Each row is a point on a landscape with many valleys, with its height.
A ball rolls from a point to the lowest of its 2 nearest points, and stops where none of them is lower. Distance is the straight distance between rows; heights are no part of it.
J504: 5,-33,-28,-3,23,34,-50,-47,-22,-28,-20,-5,-13,76,-33,8,51,-18,-9,2,-51,14,-6  (h 274)
J34: -9,59,13,2,-11,-3,-7,-49,-9,-7,16,12,-8,-20,41,-1,-21,3,43,-6,9,38,45  (h 318)
J512: -31,-18,-12,15,19,-15,42,-25,11,-25,9,-3,14,-9,35,-21,17,-41,-9,-3,49,40,26  (h 534)
J549: -32,26,-21,99,-4,-3,-14,-3,-21,-12,-16,-30,45,1,21,-21,7,47,-39,11,21,-5,3  (h 525)
J587: 39,16,7,-54,-16,-28,-71,26,-21,6,14,-6,-22,-15,57,3,16,7,38,11,-7,-16,-42  (h 619)
J223: -5,-46,9,-24,4,-2,-5,50,-7,11,-15,-24,-43,11,-33,37,16,-34,-37,-41,-43,-38,-45  (h 562)
J699: 17,19,-8,-11,-15,9,-90,8,6,-1,24,-37,20,12,20,20,16,13,-14,26,-26,3,-34  (h 510)
J388: 43,27,-6,-39,-8,15,-9,-6,14,-2,12,-9,6,-3,4,11,-37,2,5,26,10,17,21  (h 344)
J457: -42,-14,21,29,1,-24,26,-2,-59,34,-19,10,-42,-62,-14,-33,7,32,-11,-1,7,-24,21  (h 497)
J933: -12,-1,33,16,23,-37,-25,7,-38,22,16,-9,-42,-79,22,-11,-26,21,-7,-26,-6,-10,-3  (h 391)
J334: 20,-25,25,-76,-39,26,4,-13,4,8,-3,16,8,13,-41,-4,8,-4,40,12,-13,10,-22  (h 210)
J109: 26,49,-22,-38,16,-18,6,42,57,8,40,-32,20,1,39,21,-31,-43,-10,30,24,-4,-11  (h 701)
J168: -1,12,26,-57,-57,18,39,25,66,0,7,-38,6,-19,-17,-1,-52,-10,15,-63,72,-7,-29  (h 156)
J47: -4,-19,-16,15,2,0,69,31,12,2,-12,-31,2,10,-44,-11,-19,4,-39,-7,32,-16,4  (h 450)
J875: -42,-25,44,-41,-6,7,29,-14,46,0,6,14,20,10,-24,-12,-11,-67,-1,-62,18,28,-47  (h 277)
J248: 18,16,-5,7,11,-11,-5,-35,-41,15,11,-13,-1,-45,7,-34,-43,29,-5,43,27,31,42  (h 603)
J669: 10,-2,8,-31,-19,1,69,45,65,2,11,-27,-1,-20,-17,17,-24,-7,-6,-28,48,-21,-16  (h 67)
J740: 28,39,7,13,-19,10,-92,8,-21,3,10,-23,17,-5,6,12,-13,67,3,17,-24,-10,-21  (h 480)
J857: 18,6,21,-11,-46,4,22,8,-16,12,-21,29,-25,-42,19,-13,-11,63,37,3,22,-19,16  (h 530)
J342: 13,25,19,-7,10,13,-74,-27,-22,-24,5,-3,-19,10,0,42,34,10,15,-38,-61,15,-34  (h 396)
J971: 8,-39,23,-33,-11,-3,-4,19,-25,18,4,2,-25,-16,-34,5,-12,16,-5,-22,-15,-12,-14  (h 324)
J361: 13,37,7,23,-12,12,23,9,-22,20,-25,27,-27,-28,-3,-3,-15,69,3,39,-8,-31,27  (h 476)
J917: -16,-17,-11,35,0,-11,50,48,-24,16,-34,-24,-34,-25,-26,-20,-10,38,-44,3,34,-47,5  (h 485)
J584: -6,-30,22,-64,-29,28,36,-14,57,-4,-2,32,31,26,-20,2,25,-71,43,-6,-6,8,-39  (h 204)
J311: 6,-12,-6,-21,10,36,-68,-64,-2,-31,10,37,-8,35,32,-1,30,9,47,-10,11,24,23  (h 397)
J303: -4,10,0,-31,5,9,-41,-70,-10,-10,30,27,-12,8,25,-27,-10,4,44,7,22,42,51  (h 359)
J291: -15,-27,-32,7,29,52,14,-38,51,-32,10,-18,25,57,-44,8,-6,-38,-46,-28,17,18,25  (h 355)
J765: 25,6,8,-19,-27,-15,-15,8,-10,-6,-6,30,-11,-20,55,-4,-7,22,42,-2,15,-5,7  (h 566)
J190: 32,-4,-25,-35,29,11,-19,32,48,-4,26,-57,22,11,-4,32,-19,-56,-64,13,7,5,-32  (h 565)
J665: -5,-12,31,-21,15,-24,7,-9,-34,31,20,45,-25,-30,-4,-10,5,5,24,24,-37,19,18  (h 656)
J978: 26,-32,3,20,9,-21,-66,19,-59,2,-17,2,-20,0,-13,-9,13,45,-10,-32,-30,-35,-36  (h 722)
J456: 22,-26,-6,35,20,-26,-77,9,-49,8,4,-20,9,-22,-2,-36,-22,46,-35,-5,-7,-16,-18  (h 739)
J465: -7,21,-2,-7,3,-10,-73,24,26,-7,35,-34,22,5,47,22,-9,-31,-24,-11,-8,2,-31  (h 533)
J276: -13,29,4,44,-1,-5,-10,55,13,17,-4,3,5,-15,27,14,2,36,-31,12,-17,-42,-23  (h 594)
J65: 2,7,30,-20,-2,0,-46,-23,-11,-17,19,4,-14,-10,6,24,-10,-6,20,-51,-23,21,0  (h 437)
J968: -53,-1,10,39,-6,-14,48,-12,-46,30,-34,38,-32,-15,-16,-29,24,22,17,21,-4,-11,39  (h 551)
J834: -38,-23,26,2,-19,-15,31,-3,-26,25,-22,74,-29,4,-5,-22,37,11,46,0,-32,-16,12  (h 598)
J498: -1,-1,-40,46,14,8,49,26,16,9,-32,-32,0,55,-82,2,-26,-6,-33,14,13,-10,28  (h 427)
J161: -7,-1,8,32,15,-16,10,23,-40,22,-11,-20,-30,-58,0,-19,-27,44,-38,1,11,-26,3  (h 444)
J335: 20,-20,6,-57,-19,17,-13,-23,2,6,20,-12,3,-10,-34,-26,-46,6,-1,6,30,28,17  (h 313)
J571: 18,5,-11,8,-10,36,-62,-38,-24,-38,-34,-2,-15,60,-18,24,58,20,16,-25,-62,0,-30  (h 337)
J5: 9,15,-44,35,6,45,35,-27,45,-36,-14,-22,37,56,-46,12,-16,3,-34,-9,20,-1,26  (h 381)
J848: 9,-3,-31,29,-17,28,6,-6,0,-22,-57,29,6,79,-25,22,40,-18,35,15,-49,-20,12  (h 657)
J585: 30,43,-38,24,-12,36,49,29,52,1,-39,26,15,39,-13,45,30,2,26,42,-31,-65,-8  (h 618)
J86: -14,50,6,34,40,-4,26,-10,20,-2,22,-25,9,-12,-6,26,-26,-15,-38,-7,-7,27,17  (h 672)
J220: -17,19,37,4,-13,-30,-16,-49,-42,9,14,31,-25,-46,37,-20,1,17,59,-22,1,30,30  (h 256)
J7: -9,-51,12,-64,8,-10,-17,0,23,-11,32,-7,-7,1,9,13,10,-79,-10,-32,-2,27,-17  (h 211)
J818: 17,27,-20,17,22,21,7,4,-9,15,-13,-10,6,38,-56,22,-26,4,-33,33,-38,-3,20  (h 652)
J853: -31,-13,40,-42,-17,1,39,5,41,8,14,-31,10,-20,-24,-21,-40,-36,-12,-55,63,22,-39  (h 228)
J772: 2,8,-23,1,21,-14,-18,-33,-13,-2,18,2,4,-14,52,-43,-23,-7,-1,46,44,31,41  (h 620)
J898: -2,-45,11,-40,-11,13,-6,3,2,-5,-13,-23,-26,34,-37,33,38,-50,-11,-41,-57,-3,-45  (h 545)
J169: 23,-43,17,-55,6,-19,-24,-11,-52,20,15,36,-20,-11,-31,-24,41,12,42,12,-31,22,-11  (h 676)
J580: 9,30,-34,45,-6,17,70,3,37,-12,-36,55,21,45,6,17,38,-3,45,37,-22,-31,23  (h 593)
J119: -18,-42,-13,28,-18,-2,8,22,-17,0,-60,42,-24,61,-29,3,38,-16,41,-1,-35,-22,13  (h 654)
J827: -8,-4,-32,-9,16,14,-61,32,61,-8,44,-54,38,27,34,11,-10,-37,-56,8,34,-8,-25  (h 552)
J550: 9,75,-12,-33,16,-16,33,-1,51,2,47,-47,4,-8,22,14,-51,-35,-4,-2,44,15,21  (h 693)
J892: 49,-14,-16,-3,-25,22,-5,34,-21,-1,-40,5,-2,14,-14,6,-6,50,-2,19,-13,-44,-13  (h 496)
J678: 39,31,-3,-2,6,7,-16,10,-32,27,-6,23,-1,-3,-4,5,-10,55,7,73,-34,-9,10  (h 421)
J521: -44,-21,2,28,-6,0,43,-32,-41,-9,-8,-27,21,-28,-20,-32,6,-1,-18,-14,62,23,24  (h 377)
J91: 2,-8,-1,-60,1,-25,68,38,70,9,38,-26,5,-16,2,1,-22,-54,3,-5,53,8,-9  (h 128)
J719: -13,-68,0,-35,14,-41,-21,12,1,-12,33,0,-17,-22,43,-24,-5,-60,-17,-44,30,19,-8  (h 254)
J357: 21,-48,8,-95,-35,28,12,-24,35,-4,3,18,8,21,-10,-14,40,-51,53,37,-6,19,-26  (h 140)
J672: 10,-39,-17,-68,22,-24,24,32,44,-1,39,-10,5,-2,26,1,-6,-85,-13,11,24,21,-4  (h 169)
J849: -5,-19,-14,-3,17,45,-27,-44,19,-33,2,2,13,54,-22,24,12,-33,-22,-21,-23,19,14  (h 323)
J292: 14,57,-3,22,23,26,-23,-14,19,-5,14,-24,25,16,-23,37,-36,0,-40,1,-29,14,5  (h 663)
J744: 1,38,-2,11,5,-21,-43,36,3,34,41,-9,30,-14,30,10,-7,11,-10,70,-27,7,2  (h 637)
J689: -32,-21,9,-17,-15,20,41,-24,48,-15,0,28,34,33,-23,-1,16,-52,14,-37,-3,21,-7  (h 257)
J513: -33,31,47,11,4,-16,-18,-41,-35,16,22,-11,-31,-68,3,-3,-32,15,21,-39,-4,27,22  (h 328)
J110: -16,-12,5,53,12,-39,-32,13,-24,0,0,18,3,-26,58,-17,11,8,-11,-11,-6,-3,-16  (h 664)
J141: 39,-21,-21,7,-12,-4,9,33,-16,5,-21,4,10,-14,18,-25,-19,43,-17,36,25,-15,0  (h 457)
J129: 20,34,22,32,0,1,-64,5,-41,11,-6,-9,-19,-34,-8,10,-30,80,-4,-21,-26,-28,-17  (h 436)
J104: -23,-18,10,24,-3,5,-16,-37,-12,-26,1,8,1,1,-2,-7,-4,-1,-11,-54,-5,23,16  (h 473)
J256: -11,28,16,16,-7,-14,25,-24,-53,23,-4,9,-14,-66,28,-21,-5,34,27,35,33,13,43  (h 577)
J474: 32,-34,-4,-35,-49,32,-15,-19,3,-46,-33,32,-9,31,21,16,76,2,68,-13,-35,-11,-29  (h 491)
J355: -17,-4,-15,32,21,-44,-28,0,-15,-4,15,-12,11,-34,72,-40,-3,-13,-17,10,43,14,4  (h 640)
J107: -33,-65,5,-6,21,-29,10,-16,-16,-1,23,0,0,-19,-4,-36,-4,-43,-31,-28,13,36,6  (h 296)
J366: 21,-20,8,-38,-21,20,-9,-14,13,-24,-16,4,-19,26,10,36,63,-29,31,-14,-57,4,-38  (h 523)
J562: 23,-26,-16,-21,-23,25,-39,-35,2,-45,-19,58,5,30,51,-2,54,9,62,3,0,2,6  (h 443)
J309: -18,34,-19,87,-6,-3,17,46,20,1,-16,-18,33,15,16,3,14,49,-33,19,5,-40,-13  (h 561)
J98: -1,-19,42,-51,-21,4,13,-9,-9,29,9,18,-1,-18,-37,-28,-27,11,21,0,7,19,-15  (h 271)
J722: -21,1,-29,40,21,-14,84,9,45,-10,-15,35,12,46,-9,18,41,-40,17,13,-16,-15,14  (h 570)
J594: 2,24,-7,-3,46,-13,59,22,43,17,30,-12,4,-7,-18,32,-12,-34,-31,19,-6,10,7  (h 679)
J224: 19,-35,-7,-10,-11,-9,24,43,15,-12,-10,8,1,-13,27,0,-5,-5,-8,-10,18,-14,-11  (h 418)
J581: -30,-17,-14,25,24,-20,77,-4,38,-20,5,3,21,21,-1,-1,27,-44,-10,-10,15,15,13  (h 553)
J924: -32,-36,48,-19,-3,-30,19,-13,-45,49,-2,52,-30,-35,-22,-49,10,19,30,6,-11,0,-2  (h 633)
J697: 11,-11,17,-14,-14,11,10,51,9,2,-10,-9,-26,-23,-7,26,-17,16,-24,-41,-2,-40,-24  (h 373)
J754: 2,42,29,29,22,-13,-63,-32,-38,3,17,-6,-15,-40,9,3,-37,41,11,-25,-29,14,6  (h 383)
J794: 1,-4,10,57,-8,-21,-70,7,-42,-4,-15,24,8,-2,31,-8,20,57,6,-25,-31,-26,-24  (h 696)
J660: 20,-32,-34,0,35,6,-4,33,21,-14,14,-49,22,8,-17,-7,-41,-15,-84,-1,29,0,-17  (h 576)
J558: 33,-6,23,-76,-38,-20,-34,12,-19,-2,10,16,-35,-20,36,3,12,8,67,-29,4,-7,-20  (h 595)
J951: -37,-5,-2,31,25,-7,-20,-58,-6,-28,15,13,3,-5,44,-16,7,-27,-6,-25,20,45,32  (h 505)
J212: -20,26,5,62,7,-11,9,-36,-50,0,-21,23,1,-28,35,-15,14,33,11,16,-1,14,31  (h 535)
J364: -50,-34,2,16,14,-4,44,-29,-8,0,7,-20,19,7,-43,-36,-7,-33,-37,-17,28,38,14  (h 333)
J427: 15,43,-29,30,21,13,33,36,26,23,-19,12,8,33,-22,29,3,5,-16,54,-34,-37,6  (h 639)
J944: -43,-35,12,-1,-22,-1,49,25,10,21,-35,53,-16,33,-30,-16,34,-30,32,0,-19,-26,-4  (h 629)
J249: -25,10,-14,61,7,1,34,-18,-66,-23,-26,-34,31,-35,-1,-8,6,32,-19,2,72,-3,30  (h 430)
J680: -21,13,-14,28,-11,26,53,-6,34,1,-20,-21,13,52,-80,12,-18,-9,-12,-31,4,-8,14  (h 407)
J507: 9,49,16,-18,1,-29,-75,28,-16,30,38,-14,-5,-29,44,15,-15,18,17,32,-28,-10,-22  (h 643)
J422: 7,46,-7,-2,37,-34,69,20,58,7,38,-43,6,-22,10,26,-24,-18,-22,29,51,5,4  (h 686)
J769: 37,4,-46,17,-22,42,27,23,21,-7,-55,0,9,64,-42,28,15,-7,14,27,-28,-46,0  (h 638)
J490: -24,30,-22,90,-1,7,24,-27,-56,-16,-47,-5,24,1,12,-13,15,47,-9,16,28,-6,30  (h 482)
J432: 52,16,-19,-26,-1,30,-36,-24,-10,-9,-3,9,14,23,-5,9,3,27,10,60,-20,11,11  (h 378)
J138: -4,65,2,29,26,-8,4,44,38,35,27,-7,17,-17,11,27,-7,13,-32,50,-21,-18,-7  (h 621)

Call two points neighbours if one is among the 2 nearest of the other. Go from one point of each pair to the other, from neighbour to neighbour, staying as low as possible. Name the highest point that can't be avoided.
J161 / J504: J917
J669 / J357: J875
J220 / J669: J223

Two balls start at each pair of points below. Name the first point that both come to, or write none.
J827 / J772: none
J744 / J355: J490
J898 / J190: J220
